The views of a scene show one set of named points, each view turned or mirrored, and shifted as a whole, with a little noise and some points left out.

Scene 1
View 1
Rikot: [  0  13 -19  -8   3 -11  -5   9   5  -7  12  -3  15  -5 -21  -4   2  -3
   4  10]
kinek: [  4   4 -10  -6   7 -14 -14   8  13  -6  -4   1  10 -11 -11  -1 -12   9
  11   0]
vibov: [  5  28  -9 -13  -9 -14  -7  -9   2 -28  22  -8   7  10 -10  -8  10  15
   1   6]
Vek: [  0  13  -3  -7  -1  -9  -5   6  10  -9   8   8   5  -7 -18   2  -1   6
  11   0]
kebab: [ -5 -11   9   8   8  -9  -5  23  23   9 -14  21  -7 -22 -23  10 -20  13
  25 -12]
Zaf: [ -9   6   5  -5  -1   2   1  16  15   8  -1  33   2 -25 -31  11  -3  -9
  14  -5]
tatid: [  8  16 -12 -15   0 -14 -17  -4   9 -17   4  -2  13  -5  -4  -4  -3  10
   4   2]
kip: [  4  12 -17  -4   5 -16  -8   7   6 -12  11 -10  11   1 -15  -5  -2   9
   7   8]
roba: [-11 -13   6  19  10  -8   7  37  20  15  -4  18 -11 -17 -39  12 -15   9
  29  -5]
ruzit: [ -1   2  -4  -8   6  -6 -10  13  16   3  -8  19   9 -22 -18   6 -12  -2
  12  -4]
dedo: [-12   7  16   3  -8   2  10  19  15   6   6  34 -11 -18 -37  13   2   1
  20  -8]
sisud: [ -4  30  -8 -18 -12  -1   2  -3   0 -12  24  14  12  -5 -26  -1  19 -11
  -1  10]
fita: [  5   2 -17  -4  12 -16 -14  10  12  -6  -2  -5  13  -9 -11  -4 -12   9
  10   3]
bebo: [  8  17 -16 -19   2 -13 -17  -5   7 -15   4   0  19  -9  -5  -6  -3   1
   0   4]
suref: [ -4  -2 -17  -1  14  -7  -3  25  13  13  -4  14  15 -24 -31   4  -9 -13
  12   5]
dif: [  3   3 -22 -14  13  -8 -15  10  12   6  -9  11  24 -26 -16   0 -12 -14
   5   6]
Noniz: [ -1   6  -7  -9   4  -5  -7  11  13   3  -3  18  12 -21 -21   4  -6  -6
  10   0]
ratiz: [ -1 -12  -8   8  17 -15  -8  26  19   7 -10   4   3 -17 -22   5 -21  11
  21  -3]
Tapo: [-15  14  19   2 -14   5  14  16  12   3  14  37 -13 -14 -42  14  12  -3
  18  -6]
feg: [ -1  16  -9  -7  -3  -9  -3   6   6 -10  14   3   6  -3 -21  -1   5   3
   7   5]
lepob: [  4  18 -18 -16   1 -10 -11  -1   5 -12  10   1  18  -7 -14  -5   3  -4
   1   8]
Manot: [ 11  28 -22 -28  -3 -12 -20 -15   2 -23  12  -5  25  -4   0 -10   4  -1
  -7   9]
View 2
feg: [  1   0 -13   0  -1  -3   6   3  -1   5  13 -10  18   4  -4 -22  16  -1
  -2  -5]
ruzit: [-17   7 -15   5  -3   7   0  16 -15  -3  11  -9  13  -6   6 -23  10   6
 -18 -17]
tatid: [ -6 -10  -6  -5   8  -6   3   1  -8   2  11  -5  25  20  -2 -27  15 -14
  -9  -6]
kip: [ -4  -6  -9  -9   4  -4  10   1  -5   4  13 -19  19  17  -5 -22  14  -7
   7   1]
lepob: [ -4  -6 -10  -6   4  -4  14   3  -7   0  12  -5  20  17  -1 -31  18 -11
  -2  -9]
fita: [-17  -3  -8 -10   6   4   5   9 -15   0  11 -22  16  15  -1 -20   8  -2
  -2  -6]
kinek: [-15  -2  -8  -5   5   3   0   9 -14   0  12 -17  18  10   1 -19   8  -2
 -10  -8]
bebo: [ -7 -10  -8  -7   7  -3  12   2 -12  -2  11  -2  24  22   0 -33  17 -15
  -7 -10]
Vek: [ -1   0 -13   2  -1  -4   1   5  -2   5  14  -8  20   2  -3 -20  15  -2
  -7  -5]
Zaf: [ -5  17 -23  15 -13   7   2  17  -5   1  13  -3  10 -23   4 -22  14  14
 -16 -18]
Rikot: [ -1   0 -14  -5  -2  -2  18   4  -3   2  12 -13  14  10  -4 -28  17  -3
   7  -4]
roba: [-14  22 -19   9 -12  11 -12  21  -6   7  14 -35   3 -29   1   1   1  29
  -6  -3]
kebab: [-21  14 -13   8  -3   9 -20  20 -14   3  12 -23  12 -20   4  -4   1  19
 -22 -10]
sisud: [ 18   0 -20   8  -9  -9  23  -1  10   4  14  12  18   1  -5 -37  29  -9
   3 -10]
Noniz: [-11   7 -18   5  -5   6   9  15 -12  -2  12  -7  12  -5   4 -27  13   5
 -11 -16]
Manot: [  1 -18  -8  -8   9  -9  21  -4  -7  -3  11   7  27  33  -2 -43  24 -26
  -3 -11]
Tapo: [ 14  20 -26  25 -18  -3  -5  10  13  10  17   2  13 -39  -2 -14  20  18
 -11  -9]
ratiz: [-24  10 -12  -4   1  11  -7  17 -17   1  11 -35   8  -5   2  -7   0  16
  -8  -5]
suref: [-20  13 -18  -1  -7  13  13  20 -17  -4  12 -21   4  -5   5 -22   7  14
  -4 -15]
dedo: [  3  19 -22  20 -14   1 -10  14   6   8  15  -6  12 -35  -1 -11  14  19
 -14 -10]
dif: [-22   4 -16  -4  -2  13  19  17 -22  -9  10 -10   9   8   7 -34  11   1
 -10 -22]
View 3
Manot: [ -1  -3  27  18 -22 -41   8 -18   5   0  -8 -23  14 -27   3  17  -8  -1
  -2  30]
suref: [-13  15   0 -10  -7   2   2  14  -8  -7  -4  12   2   5  -8   9 -26  -1
  -3  14]
dif: [-12  17   6  -5 -14 -14   1   8  -6   0 -10   0   4 -11 -13  14 -27  -9
  -9  14]
tatid: [  0  -1  21  15 -11 -25  -1 -10  -7  -1  -6  -6  12 -23   3  16  -6   4
   4  15]
fita: [ -8   4  16   5  -3 -16   0  -4 -20  -9  -6   6   1 -18  -1  15 -13   5
  -1  11]
lepob: [ -4   1  19  10 -14 -24   4  -8  -3  -3  -6  -7  10 -15   3  15 -10   3
   1  23]
kip: [ -6  -6  22  10  -7 -19   5 -10 -12 -12  -2  -1   3 -12   7  13  -9  12
   5  22]
kebab: [  0  11  -2  -2   6  15 -14  18 -19   2  -5  29  14  -3  -4   9 -11   5
  14 -13]
vibov: [  5 -15  27  23 -13 -28   7 -19   3  -5   0 -11  17 -15  17  13   5  15
  14  28]
bebo: [ -2   2  18  11 -13 -25   2  -7  -3   0  -7  -7  12 -20   1  15 -10   0
   1  17]
Noniz: [ -5  12   4  -1 -11  -5  -1  10   0   2  -5   6  14  -3  -4  10 -16  -2
   4  11]
Tapo: [  7   4  -5   4 -10  19  -1  18  21   8   7  14  32  27  11   1  -1  11
  29  12]
sisud: [  1  -2  13  12 -25 -17  12  -4  24   2   1 -15  22   7  10   8  -6   6
  12  36]
Zaf: [  0  14  -5  -3 -10   9  -4  19   8   7  -2  12  22  11  -4   5 -14  -1
  12   7]
ruzit: [ -3  13   4   0  -8  -3  -5  12  -5   4  -7   9  15  -8  -6  11 -16  -3
   4   2]
Rikot: [ -8   0  16   6 -12 -16   8  -4  -2  -9   0  -3   5  -3   6  11 -13   8
   3  28]
kinek: [ -4   4  14   7  -4 -13  -4  -1 -15  -3  -6   6   8 -19  -1  13 -12   2
   3   8]
dedo: [ 6  7 -5  1 -6 18 -5 19 10  6  3 19 26 19  6  3 -5 10 25  4]
Vek: [ 1  0 12 10 -8 -9  0 -1 -1 -1 -2  3 15 -6  6 11 -5  8 12 14]
feg: [ -1  -3  15   9 -11 -13   5  -5   1  -4   0  -1  13  -2   9  10  -6  11
  11  23]
View 4
vibov: [-10 -17   5  -1  21   8  -5  17  -6  10  29  -3  19   3   4 -33   4 -10
 -10  -8]
bebo: [  2  -4  -4 -10   6  -6 -11  26  10   1  17  -1  16  -7  -1 -25   5  -4
 -11   8]
suref: [ -8  -5 -24   9 -17 -11   4  24  13 -13 -22  -6  -4 -17  -4   0   6  -3
  -7   9]
Rikot: [ -6 -16 -12   7   2  -5   0  26   2   0   4  -7  10  -6   3 -22   6  -7
 -11   0]
Tapo: [-37 -11  -7  24   7  11  19 -17   8  -7 -13   3 -14   0 -10  10  21 -13
   9   2]
Zaf: [-20  -1 -12  12  -5  -2   8   1  16 -12 -14   3  -9  -9 -11   8  18  -7
   3  12]
roba: [-30   3 -23  14 -26   7   9   6   2 -18 -27  -4 -12 -17 -16  17  -9  -9
   7 -12]
ruzit: [-10   6 -13  -3  -9  -5  -4  14  15 -11  -6   2   0 -13 -10  -1   6  -4
   0  10]
Vek: [-13  -6  -6   2   4   4  -1  13   4  -2   7  -1   6  -5  -5 -12   5  -8
  -3  -1]
tatid: [ -2  -1  -2 -11   7   1 -12  22   6   1  20   0  15  -6  -2 -24   0  -6
  -8   1]
kip: [ -6 -12 -10  -1   1   1  -5  28  -2   2  11  -8  14  -7   1 -25  -5  -6
 -11  -8]
lepob: [ -1  -9  -7  -3   6  -5  -6  26   7   1  12  -3  14  -7   1 -25   6  -5
 -11   5]
feg: [-13 -14  -7   7   8   2   1  15   1   1   7  -5   7  -4   1 -17   7  -9
  -6  -1]
Manot: [  8 -12   2 -11  19  -7 -13  29  11   8  29  -1  23  -2   6 -37  13  -4
 -15  12]
kinek: [ -6   2 -10  -8  -8  -1 -10  24   6  -6   5  -2   9 -12  -7 -12  -5  -4
  -5   0]
fita: [ -2   2 -15  -9 -14  -3 -11  31   4  -7   3  -4  11 -15  -6 -15 -12  -3
  -8  -5]
sisud: [-12 -24  -2  15  24  -2   8   9   8   6  10  -2   6   3   5 -23  27 -10
  -8  11]
Noniz: [ -9  -1 -12   3  -5  -6   0  15  15  -8  -6   0   1 -11  -7  -4  12  -5
  -4  11]
kebab: [-20  15 -15  -3 -22   5  -5   8  10 -18 -13   3  -5 -16 -19  13  -9  -6
   7  -4]
ratiz: [-13   7 -21  -1 -26   0  -5  22   5 -15 -14  -4   0 -19 -12   3 -16  -5
   0  -8]
View 5
bebo: [  1   9  21 -20  12 -10  -3  -7 -11   3  27  -5  -4 -13  27 -17  -6   8
 -19   0]
lepob: [  4   9  20 -12  11 -12  -6  -4  -8  -2  26  -4  -5 -11  22 -13  -8   6
 -17   1]
dedo: [  3  -4 -14   2  -5  -1  -1   1  33 -24  16 -14   4   5  -8   0 -29 -21
 -19  10]
dif: [  0   0   8 -10   8 -18   1 -17 -14   7   8 -13   8  11  11 -16 -13   8
  -6   2]
ruzit: [ -1  -3  -2 -11  -2  -6   3 -14   5   0  12 -13   5   7   7 -13 -19  -3
 -16   2]
feg: [  7   8  15  -4   5  -8  -9   3   4 -14  27  -6  -6 -11  16  -5 -12  -3
 -18   3]
Rikot: [ 10  10  23   1   4 -15 -13   1  -9 -10  27  -5  -8  -9  17  -5  -6   4
 -15  -3]
tatid: [  3  11  21 -16   7  -6  -4  -3  -4  -3  31  -3  -8 -17  27 -14  -8   4
 -23  -2]
Zaf: [  0  -5  -9  -3   3  -8   1  -6  19 -14  10 -15  10   9  -4  -5 -25 -13
 -11  11]
Tapo: [  3  -3 -12   4   4  -3  -5   9  38 -34  20 -13   5   0  -8   5 -29 -25
 -18  16]
fita: [  8   6  16  -7 -10  -8  -4 -12 -10   6  20  -7  -6  -1  18 -15  -9   7
 -20 -11]
roba: [ 12  -7 -13  15 -35  -2  -3  -8  20  -9   7 -15   0  20 -13  -1 -26 -15
 -20  -8]
kebab: [  3  -8 -15  -4 -28   5   7 -16  19   0   9 -14   2  14  -2 -12 -25 -11
 -25  -7]
ratiz: [  9  -2  -1   3 -30  -3   1 -16   1   6   9 -12  -3  14   2 -12 -17  -1
 -20 -15]
sisud: [  3  10  18  -7  31 -16 -11  11   6 -25  31  -5   0 -17  16  -2 -13  -6
 -12  17]
Manot: [  0  15  32 -24  28 -13  -6  -3 -17  -1  35  -1  -6 -23  36 -17  -2  11
 -17   5]
Noniz: [  1  -1   2  -8   5 -10   0  -9   3  -4  13 -12   5   5   6 -11 -18  -3
 -12   6]
vibov: [  7  16  28 -13  11  -5 -11   8   1 -14  42   2 -15 -30  32  -8  -5   0
 -27   0]
View 6
roba: [-19  -2  20  24  16   5  39  17   7  -7   2 -32  13 -24   1   0   6  -2
  15  29]
ratiz: [-16   4  19  21  35   8  23  29  11  -9   1 -13  11 -19  -5   5   7   2
   5  10]
Vek: [-14  -4   5   4  18  -5   7   5  12  -6  -2   5   3  -4  -6  22  -6   5
  -6  16]
sisud: [ -3  -9  -8   0   3 -14  -5 -19   8  -5  -6  17  -7  11   6  28 -16  -2
  -1  20]
kip: [-14   8   4   6  34   2  -2   0  10 -13   2   8  -3  -5 -12  31  -5   6
  -5   4]
dif: [  3  -6   9  20  34   1   3  23  11  -5 -11  18   6   1  10   4   2  -6
   5  -2]
fita: [-12   6  10  11  39   5   3  17  12 -11  -2   8   4  -7  -9  18   0   5
  -4   1]
dedo: [-16 -17   9  11  -7  -9  31   6  11   1  -3 -17  10  -9   6   6  -5  -1
   6  39]
Tapo: [-14 -21   5   9 -16 -13  30  -6   9   2  -3 -17   7  -6   9  10  -9  -4
   7  45]
tatid: [-13   0   4  -1  30  -3  -5  11  16  -8  -3  20   1   1 -11  28  -6  10
 -16   3]
ruzit: [ -8 -11  11  14  21  -2  15  25  14  -3  -7   6  11  -4   5   4   1   0
  -1  13]
suref: [-1 -3 11 27 27  3 15 16  7 -7 -6 -2  5 -7 11  1  3 -8 18 10]
feg: [-12  -1   1   5  18  -4   3  -4   9  -8  -1   5  -2  -1  -5  26  -9   3
  -3  15]
lepob: [-8  0  3  4 29 -3 -6  4 12 -8 -4 19 -1  3 -5 24 -7  4 -7  3]
kinek: [-14   0  10   8  33   1   6  21  14  -8  -2   8   7  -7  -8  17   0   6
  -8   6]
kebab: [-19  -8  20  17  19   1  34  33  14  -2  -2 -17  18 -19  -3  -2   6   4
   0  23]
Manot: [ -6  -1  -4  -5  31  -7 -22   1  14  -8  -7  38  -6  13  -7  34 -11   7
 -18  -5]
bebo: [ -9  -1   3   1  32  -4  -9  11  13  -8  -5  25   0   4  -6  25  -6   6
 -13  -1]
vibov: [-19   4  -4 -10  20  -7  -9 -13  12 -10   2  17  -7   3 -17  43 -14  12
 -19  12]
Noniz: [-6 -9  8 13 19 -3 11 15 12 -4 -6  8  7 -2  7  6 -2 -2  2 13]
Zaf: [ -6 -18   9  15   4  -7  24  14  11   1  -7  -4  10  -4  13   0  -3  -5
   7  28]

Which points are out of place in each view (at most two, in the order of its rows)? Write - if all are in place.
view 1: lepob
view 2: feg, suref
view 3: bebo
view 4: fita, kebab
view 5: Rikot, tatid
view 6: -

Scene 2
View 1
Farad: [ 10  -8  -4  13  12  -5   9  10  -4   9  30   8   7 -13  -1   0  -9  11
 -12 -10]
mavo: [ 10  -3  -2   5  -3   5  22  -5  13  15  30   3  12  -2  -9  -9   1   9
  -1 -20]
ror: [ -4 -10  -1   7   4  -4   7   5  15  13  28   9  10  -5 -14   0  -8   4
   1 -20]
dasuf: [ 23  -3  -1  14   2   5  23  -3   9  19  35   2  13  -1   1 -16   0  15
 -10 -18]
fev: [  6  -8   2  11   3  -1  12   2  21  16  34   4  14   0 -12  -7  -8   6
  -1 -19]
paka: [ -9  -6 -11 -11  -1  -1  24   1  -6  -6  23  -1   2 -12 -24  22  -6   3
   6   2]
sel: [ 15   0  -4  11  -2   5  15  -6   6  24  24  16  11  -7   5 -25  13  15
 -11 -37]
fov: [  9  -5  -3   3   0   3  25  -3  10  10  32  -2  11  -2 -13   0  -5   8
   0 -10]
Sokav: [ 12  -1  -6   6  -3   5  19  -6   4  19  25  11   9  -7  -1 -16   9  13
  -7 -28]
bave: [  4  -8  -4  15   9  -7  -1   8   1  16  25  18   7 -14   1  -9  -2  10
 -11 -27]
mapo: [ 20  -7  -1  18  11  -2  13   7   2  14  35   5  11  -7   3  -7  -8  13
 -13 -12]
pazi: [  1  -4 -12   1   6  -4  14   6 -19   2  21  10   0 -20  -3   7   1  10
  -9 -10]
View 2
paka: [  5  -4  21   1  -4 -24   1   6  -4   6  21  10 -19 -22  -2  -9  -8   4
 -10 -17]
mapo: [  4  -7  11   3   5  -3   1 -12  -8  -1   8 -13  13  16  10 -11   2   0
 -12  -2]
fov: [  1  -3  16   3 -10  -8   7  -8  -3  -2  17   8   8  -2   8  -3  -1  -8
 -13 -10]
pazi: [  2 -16  16  -5   6 -17  -2  -4 -14   8  13 -10 -11  -7  11 -15 -11  10
 -15   3]
Sokav: [-11 -23  10  -6  -8   1   8 -17 -18   2  15  -3  14   4  20  -1 -11 -11
 -23   8]
bave: [ -5 -27   3  -4   9   0   2 -13 -20   8  10 -15   6   9  10  -6 -10  -6
 -19   0]
Farad: [  4 -10  11   1   7  -6  -1  -8 -10   3   8 -13   4  10   7 -13  -2   4
 -13  -2]
fev: [ -2 -10   7   6  -4   1   7 -11  -6   1  14   2  14   9   3   0   0 -16
 -14 -17]
mavo: [ -6 -11  12   0 -12  -3   9 -11  -9  -1  16   6  13   1  12   1  -5 -13
 -17  -6]
ror: [ -4 -16   6   4   2  -2   4  -7  -9   7  14  -1   3   3  -1  -1  -5 -13
 -15 -20]
sel: [-13 -26   8  -8  -9   4  10 -20 -20   1  13  -6  21   9  25   2 -11 -14
 -25  12]
View 3
fov: [  3   8 -10  -4  -8  -2 -12   3   7   3   1  -1   6 -11   9  19   9 -11
   6  -8]
fev: [ 16   5  -4  -9  -7   5 -18  -1  15   8   3 -10   8 -11   8  25  10 -12
  -2  -4]
pazi: [-13   1 -12 -17 -23 -14 -10  -9  16   1  18   9  -3  -7   0  11   0  -2
   0 -25]
Sokav: [  1  -6 -13  -8 -13  -4 -12  11  20  -5  22 -15  -6 -19   1  26  10 -10
 -14  -3]
bave: [  6  -6  -3 -21 -20  -3 -17  -9  28   8  21 -13  -1 -11  -1  23   4  -4
 -16 -13]
mapo: [ -6   1   1 -19 -11  -8 -10  -8  20  18   6 -11   6 -16   6  26   7  -4
  -5 -10]
Farad: [ -6   1  -1 -20 -15  -9 -11 -11  19  14   9  -5   5 -12   4  21   5  -3
  -4 -16]
sel: [  1 -10 -10 -11 -12  -4 -12  12  25  -2  24 -24  -7 -23   1  31  11  -9
 -20   2]
ror: [ 19   4  -6 -11 -14   5 -21  -8  17   4   9  -4   6  -5   5  18   5 -10
  -3 -11]
dasuf: [ -5   0  -7  -8  -4  -6  -8  10  15   8   6 -17   2 -23   7  31  13  -9
  -6   1]
paka: [  1  14 -16  -7 -19  -4 -13  -8   1  -5   3  23   4   2   6   2   1  -8
  18 -27]
View 4
pazi: [ -2 -12  12   1  -9  -3   3 -22 -16  -7  -5   0  15   7   7  12 -18   1
   1  12]
Sokav: [-13   6  11  11 -13  -7 -14   2  -2 -16   9  20   8  13   0   2 -29  12
   8   8]
Farad: [ -3   2  13   4 -14  -3  -7 -21  -2  -1   5   3   9  -1  -2   5  -6   3
   5   2]
mavo: [-19   5   6   4  -8  -3 -18   1   1  -8   8  14   5   6  -5   4 -18   4
  12  14]
ror: [-10   2   6  10  -8   1  -5   2  -3   0   1  11   1  -9 -15  -5  -7   4
   4  11]
mapo: [ -6   8  15   4 -16  -5 -15 -20   4  -2  10   6   8   0  -3   4  -5   4
  10  -1]
fev: [-16   9   6   7  -9  -1 -17   2   5   0   8  13   0  -6 -15  -3  -6   4
  10  10]
bave: [  1   7  14  16 -18  -6  -1  -9  -2  -9   5  13   8   0  -6  -4 -16  12
  -1  -2]
sel: [-13  11  14  14 -16  -9 -17   4   2 -20  14  23  10  16   0   1 -32  15
   8   4]
dasuf: [-18  11  12   3 -13  -6 -27  -7   8  -8  15  14   8   9  -1   7 -16   5
  17   6]
paka: [-15 -20  -1  -8   3   6   2  -8 -18   6 -13  -3   5  -5  -5  11  -5 -10
   6  31]
View 5
mavo: [ 12  26  -3  -1   5  -1  -4   3 -20  -7   0   6  -3   3  -2 -10  -8  15
  -7  -1]
ror: [  4  26  -7   8   0  -6  -7   1  -6  -7 -14   4   0   1   6   5 -13  13
  -6  -8]
bave: [ 11  21  -8   4   2   5   5  10  -2   3 -19   2  -5 -13   4   1 -10  11
 -18 -20]
sel: [ 18  26   0  -5  18   9   3  19 -21   7  -3   9  -9 -12  -3 -17 -12   8
 -19 -13]
fov: [  8  25  -5   2  -4  -3  -4  -5 -16 -11   0   2  -3   8  -4  -7  -3  19
  -4   1]
dasuf: [ 20  30  -6  -8   3   6   7   9 -20  -6   4   2  -3  -7  -1 -15   1  17
 -15   1]
pazi: [  3   6  -4   9 -12   8   3 -12  -2   0 -14   3 -13  -1 -17  -6  -1  18
 -13 -24]
Sokav: [ 14  23   0  -1  13   8   1  11 -19   4  -4   9 -10  -7  -5 -14 -11  10
 -16 -13]
Farad: [ 11  19 -11   2 -12   5   8  -3  -1  -4 -13  -2  -4  -9  -3  -1   3  18
 -16 -13]
mapo: [ 16  25 -13  -2  -9   5  10   3  -4  -7  -8  -3  -1 -11   2  -3   4  19
 -17  -8]
View 6
bave: [ 15  16  -2 -25  -5   5  15  -1  17  10  -1  19  -7   4 -14   5   4   6
   0   0]
mapo: [ 11  14   5 -12   7   3  19  -1  13  11   5   8   8  -4  -9   0   6   3
   9   8]
sel: [ 25  29   1 -32   7  10  14  -3  22  -2 -23  21 -11  -5 -13  -5  -2   7
  13  12]
ror: [ 11  17 -17 -15   0   6   4   4   8   1   5  11  -4 -12  -9   1   4   5
  -7   1]
fev: [ 13  20 -11 -12   9   7   6   5   8  -2   3   6   0 -18  -9  -3   4   5
  -1   8]
fov: [ 12  19 -13  -6  12   2   4  -3  10  -4  -2  11   9 -21   0  -6  -1   4
   3  10]
mavo: [ 17  24 -11 -15  11   6   5  -1  12  -6  -9  13   0 -18  -5  -6  -1   5
   4  12]
dasuf: [ 20  25   4 -17  17   7  15  -1  16  -1  -9   8   4 -14  -8  -7   3   5
  15  17]
paka: [  3   6 -29   6   2 -11  -6 -14   6  -2   7  25  18 -17  15  -2  -8   1
 -10  -2]
pazi: [  9   7  -8  -8  -3 -10   9 -17  17   9  -1  31  11   3   6   2  -6   3
   2  -2]
Sokav: [ 22  25  -4 -26   6   6  11  -6  20  -2 -19  22  -7  -6  -9  -4  -3   6
   9   9]
Farad: [ 10  11   1 -11   2  -2  16  -5  14  11   6  14   9  -1  -6   2   3   4
   5   3]

Which points are out of place in each view (at most two, in the order of its rows)? Write - if all are in place.
view 1: Sokav, mapo
view 2: bave
view 3: sel
view 4: pazi, mavo
view 5: -
view 6: fev
